Points on a hilly landscape, in no order, each with its height.
A climber steps from a point to the highest of its 2 nearest points, and stops where none of them is higher. Distance is the straight distance between rows; heights are no part of it.
Sos h=595: [ 25  27  33  12  45   0  31 -19  -4 -33   9  39  24  -4  -2  13 -11  42
  17   9]
Bozi h=286: [  3  26  77 -28   5  13   8 -55 -16  19   7 -13  38  -9  32  21 -43  -9
 -10 -64]
tenu h=439: [ -6   1 -10  14 -16 -13 -35  31  43  34  15  14 -35   7  -6  40  13   3
  15  -8]
Kif h=230: [-58 -35 -30  35 -28 -13 -17  -2 -29  18  33 -41 -24  16  -5  12 -28 -47
  16   3]
Lon h=364: [ -9 -34 -28  14 -25 -16 -18   2  49  40   6  21 -13   5 -28   4  24  -4
  36   3]
nur h=351: [ 33 -18   1  -2 -20   5  -7  -8  21 -20 -17   7  -5  41 -43 -62   8  21
  20  54]
nedo h=434: [ 17  -8 -40 -29  22  20 -19 -17 -15 -27 -32  39  26 -17 -30 -54  29   3
  12  25]
dilu h=589: [-38 -23   9  55 -27  10 -13  15   2  -1  20 -59  10 -14  26  15   7 -40
  25 -65]
rop h=57: [ -6 -26 -53 -26   2  15  19  41 -17  35   2  25 -50 -16 -67 -55   8  39
 -60  28]
Ligo h=377: [ -3   4  39  17 -31  -8 -41  13  42  18   2 -15  -8  -2  14  31  23   9
  20 -26]
miru h=41: [ -2  -2 -46 -48   1   0  17  36 -29  26 -35  21 -13 -43 -47 -38 -13  33
 -44  25]
daki h=300: [  6 -38 -43 -16 -29  -9  -6   5  19  45  -2  33 -21   7 -57 -40   6   5
  11  22]
pavul h=545: [ -8  -7 -22  20  12 -21  10 -16   3   0  36  43 -21   2 -16 -14 -19  40
  -7  26]
tam h=413: [ 19  -1  41  25 -17 -12  -6 -28  49 -24 -17  -2  24  32 -24 -28  12  28
  28  25]
Rerav h=283: [ 11  40   3   7  44  16  -9  33  -1 -21 -33  -5  12 -20  17  69   4  52
 -27 -18]
bipe h=517: [ 39  18  35  38  33   7  24 -10  28 -24  28  37  -3  12  13  19  29  50
   6 -16]
Sebu h=130: [  5 -45   2 -12 -45 -12   6 -24   4  -5 -18 -43  25  -4   1 -34  35 -16
  56  51]
bonan h=571: [ 23   6 -38 -23  22   6  12  49 -28  10   1  35 -41   3  -1  34   0   5
  -9  30]
laki h=422: [-30 -32 -14 -15 -34  -2 -10  29  -4 -10 -47 -35  20 -29  -8 -24 -14   2
  19  22]
kebo h=189: [-20  40   3  -9  16  -4 -13  24 -24 -10   5 -12  -8 -19  50  38 -14 -23
 -33 -33]
vun h=660: [ 39  59  37 -17  53   1  35 -20  27 -40  -5  24  59 -23  13  -1  -6  47
  15 -22]
Fep h=358: [-20  -4 -13 -16  18  -6  -4 -22 -24  -1 -45  13  41 -20   1   1 -35   7
 -14 -17]
Sisir h=160: [-38  20  -7   6   8 -13 -16  47 -11  -6   2 -38 -26  -7  39  52  12 -61
 -41  -7]
zibu h=212: [-15  48  35 -40  24  17 -25   3 -30 -11   4  -5  15 -28  39  42 -34  -7
  13 -26]
Ges h=624: [ -9  27 -48 -11   8 -26  -1   5 -19  10  -9  15 -11 -13   2   9 -20  34
 -63  -7]
Bafaz h=706: [ 32  -9  19  -1   1   8  20   1   7 -24 -31   5  34   9  31  -9   1   1
  14 -27]
voli h=274: [ 69  34  16 -25   9  -1   4 -31  22 -19 -41  23  44  45 -27 -37  21  -3
  26  32]
tona h=96: [ 28  -9   8 -39 -20 -17  26 -18  22 -17 -27   0  37 -13   1 -70  39 -14
  29  61]
gane h=444: [ 39 -14 -15  34  27  11   7   6  37  -5  21  40 -25  36   1  15  34  39
  -1  -4]
Mupi h=486: [-11   2  13  34   1 -18  13   5   5   6  59  22 -45  16  18  21 -16  19
 -11   5]
pigo h=254: [ -2 -23  21  43   4  34 -18  -4 -11 -18  35   6 -18  31  23  19   9 -23
  36 -22]
tozub h=394: [ 12  20 -27 -33  23  -9 -13 -52 -16  -2 -35  44  41 -17 -25 -20  -8  29
  -7  -1]
Mulon h=188: [-22  82  26  10  32 -23  13  42 -13 -13   9 -44 -26   2   8  69 -26 -20
 -93 -35]
Rino h=242: [ -9 -63 -54  -1 -30  21 -14   0  25  26  32   1 -37  30 -59 -66  -1  -8
  42  32]
ripu h=148: [-13  52 -43 -11  27 -21  15  68 -26 -22   0 -18 -43  -2  20  44 -15 -11
 -70  19]
duv h=81: [  9 -47   8  -6 -22  -2  12 -17  -8   7  -6   2  -5  19   2  -2  20 -16
  39  51]
nef h=337: [ 15  40  44   7 -12  -6 -31   8  26   0  -3 -12 -10   3  17  31  -9  48
 -15 -30]
lunut h=17: [  9 -39  39  22 -21  -2  18 -17  26   5  28 -11  -1   5  33  11  52 -23
  50  16]
fur h=426: [-24 -32 -31  23  28   3  19   6  -5   6  56  29 -58  16  25  23   3 -17
 -16  31]
gen h=682: [ 33  -3  -7 -13   2  14  10  22   0 -40 -36   8  17   4   5 -37 -14  33
   0   6]
nitip h=648: [ 36  50 -36 -23  26  -7  18  -4 -26  -3  -1  27   6 -12   5  19 -25  59
 -32 -14]
Kop h=415: [-36 -21  26  12  -9  -1  -1 -43 -20   0 -28 -29  47 -10  15  10 -26 -16
   1 -40]
sados h=237: [ 50  16  44 -14  -9  -8  18 -57  14  -7 -28  -2  56  44 -15 -34  13 -36
  45  20]
bef h=164: [ 17  23  30 -35 -18 -20  -1 -48  13  15 -13  10  54  12  -7 -21 -43   1
  28 -37]
rusuz h=162: [-55 -60 -56   9 -22  -2   3  15 -23  15  37 -33 -51   6  -3 -21  -8 -37
  -4  45]
dape h=319: [ 11  41  47 -15  27   6  32   2 -13  21  -2  -2  22  -3  19  46 -63  12
 -31 -72]
donuv h=328: [-33 -17 -18  -4 -25 -20   6  52 -13  14 -31 -28 -34   1  -7  14 -24 -10
 -40  41]
Taz h=476: [-40 -42 -48 -12 -31   4 -42  13  -9   7 -30 -27  -7 -25 -11 -25  17 -10
  -2  27]
gad h=83: [-14 -49 -68 -25   1  28  -3  27 -12  42  30  19 -73  18 -56 -49   4  -2
 -36  34]
riv h=179: [ 20 -19  26  -1 -42 -17  17 -55   4   3 -15 -47  53  18  -7 -26  25 -36
  77  11]
reb h=652: [ 33   6 -21   6  36  -7  23 -33  35 -33  21  50   1   3 -24 -56  48  40
   2  66]
Zutor h=497: [ 10   1  73  38 -20  11 -13 -36  26 -26   0 -23  31  27 -10  -8   7   4
  45 -12]
vafev h=373: [ -3 -49 -40  16   6  22  -9   3  20  -3  35  12 -47  28  36  -6  38 -10
  -5  20]
nimo h=703: [ 54  25 -35 -11  31   2  28 -17   5 -36 -21  39  30  -1 -52 -68  22  58
 -19  37]
Gonup h=252: [-31   7  11  -7   4   1 -29  -4 -20 -13   8   6   4 -25  20  25  -9 -14
  41  15]
mov h=594: [ 10 -28 -38   6  24   3  12 -36   5  -2  39  53 -29  19 -25 -45  16  33
 -12  45]
giban h=190: [-29   8  35  19 -15  -1 -12  26 -13  23  -3 -54 -17   3  31  67   9 -66
 -27 -41]
bod h=625: [ 46  -9 -28 -25  13  19  12  35 -20 -12 -29  32 -21  11 -21 -13   8  35
  -5  39]
keli h=372: [  6 -13 -22  -5   2  16 -26 -13  16 -29 -20  15  38  -4 -28 -41  21 -19
  60  18]
Zul h=258: [ 35  43  88 -26  35  28   5 -59  -3  -4  -7   4  49   2  21  24 -12  13
  -5 -52]
Vab h=308: [-38 -19 -12  14 -28  -5 -23  -7 -11  -8  30 -20   3 -13   6  -8 -11 -24
  59   2]
bavep h=211: [-42  69  56  11  33   7  -6  14 -23  -9   8 -58 -12 -20  14  63 -29 -49
 -89 -61]
gar h=366: [ 27  30  20  29  23   1  29  30   4   2  15  23   0   7   2  36 -37  24
  -9 -58]
zot h=369: [ 22 -27 -28  -9   0  18 -14  34  26 -17  13  19 -32  10  25 -15  38   2
  30  31]
soz h=50: [  1   5  10 -19  -1 -30  35   3  -5  -1  -9  20   1 -30  50   9   3  16
 -25  15]
fop h=371: [-38   8   0 -20 -30 -23  -3  39  -4   0 -32 -42   6 -25  17   5 -57   2
 -20   1]
letu h=494: [-35 -16  67  44 -21  23   0 -17 -12   6   1 -66  26 -22  23  26 -12 -32
   0 -62]
Vulor h=245: [-23  40  86  20   4  30 -19  15 -23  15  10 -56 -24 -11  14  70 -13 -51
 -53 -52]
toza h=376: [-18 -12  -7  26 -16   3 -26 -20  14 -30   5 -16  40  -1 -10 -31  -4 -16
  73 -19]
val h=583: [-32 -21 -70  19   9 -16 -11  13   3  19   8  12 -42  -1 -11  -7   5  10
 -72  12]
Nukig h=225: [-24  -1  -3  -9 -47 -25  -8  -1  -7  42   3 -32  17 -19  21  18 -22 -47
  29 -52]
Nikoz h=480: [ -8 -23 -51 -42  12  29 -38  -2 -21   5 -13  35 -20 -23 -52 -49  39  18
 -12  49]
bot h=433: [ 15   4  58  50   1   6  33  19  12 -15  34   7 -12  10  24  10 -14  19
   2 -32]
bim h=311: [ 12  49  65  -6  29  25 -21   5  10 -10 -25 -19  19 -19  14  65  -9  52
 -22 -37]
Mome h=187: [  5   6  -2 -23 -40 -30  -5 -11  16  31  -7   8  26  -7  -6 -14 -27 -17
  44 -34]
Vis h=70: [ -1 -27 -14 -22   1 -21  42 -21 -19  -2 -13  39  20 -30  10 -41   6   2
  -8  37]
guk h=309: [ 58  14  -3 -38   2  14   6  -4  11 -13 -33  28  16  25 -67 -80  32   0
  24  68]
zuve h=516: [  6  22 -44   2  29 -10  -9  44   5  25  19  37 -41  -2   2  56  13   0
 -16  -8]
kosov h=112: [-35 -31 -28  12  -5 -11  -6  37   6  13 -15 -21  -9 -23  37  36  38 -46
  -6  -4]
riso h=674: [ 69  45 -37 -20  24  -1  29 -27 -13 -19 -19  30  26  12 -33 -25  -6  77
 -24   7]
vom h=119: [-34 -59 -48 -25 -27   7  10  11 -29  23  21  -4 -46 -16 -27 -60   6 -10
 -12  57]
Fafig h=75: [-37  18  24  45  18   0 -29 -17 -17   9  13   4 -10  11 -10  57 -23   0
 -27 -40]
kivi h=533: [-32 -24 -67  -4  14  13 -37  13 -18  -2  -6  16 -25 -10 -18 -15  10  -1
 -24  21]
Vifit h=144: [  15  -27  -34   -2  -35  -15   13  -52   20   -6   23  -23   30   19
  -37 -105   41  -44   61   49]
dezef h=257: [-11  24  41 -30 -31 -16  -7 -26  -3  50   3 -21  25 -16  32  32 -26 -31
   5 -68]
Fila h=320: [  5 -37 -18  32 -20  19 -28 -26  14 -14  42  -2 -16  40  34 -21  33 -21
  32 -20]
Von h=606: [ 11   5  72  10 -12  17  16  -1  21 -17  -8 -24  41  -8  20   3 -11 -11
  44 -41]
libe h=185: [  0 -39 -36   0 -26  -1   5 -27   6   3  41  13  -2  15 -33 -73   6 -28
  68  34]
dup h=129: [-28 -17  14  39  -3   2 -18   8 -17  19 -18 -19  -9  21   2  61  -5 -34
 -17 -32]
Nani h=168: [  1  72 -20  15  53 -11  33  44 -29 -18  17 -18 -21 -10  21  77 -11  15
 -79 -20]
Dela h=74: [-20 -27  18   3 -21 -21  12   6  -1  17 -19 -23  -3 -20  51  36  22 -19
 -22  12]
tur h=288: [ -1  49  82  -2   6  20   5  25 -10  16  -1 -43  -6   2  16  54 -57   0
 -41 -56]

For each start below, name the point where the climber stops.
tona: Bafaz
Vifit: tenu
Fila: nimo
fop: nimo
donuv: nimo
rop: toza
duv: Bafaz
nedo: nimo
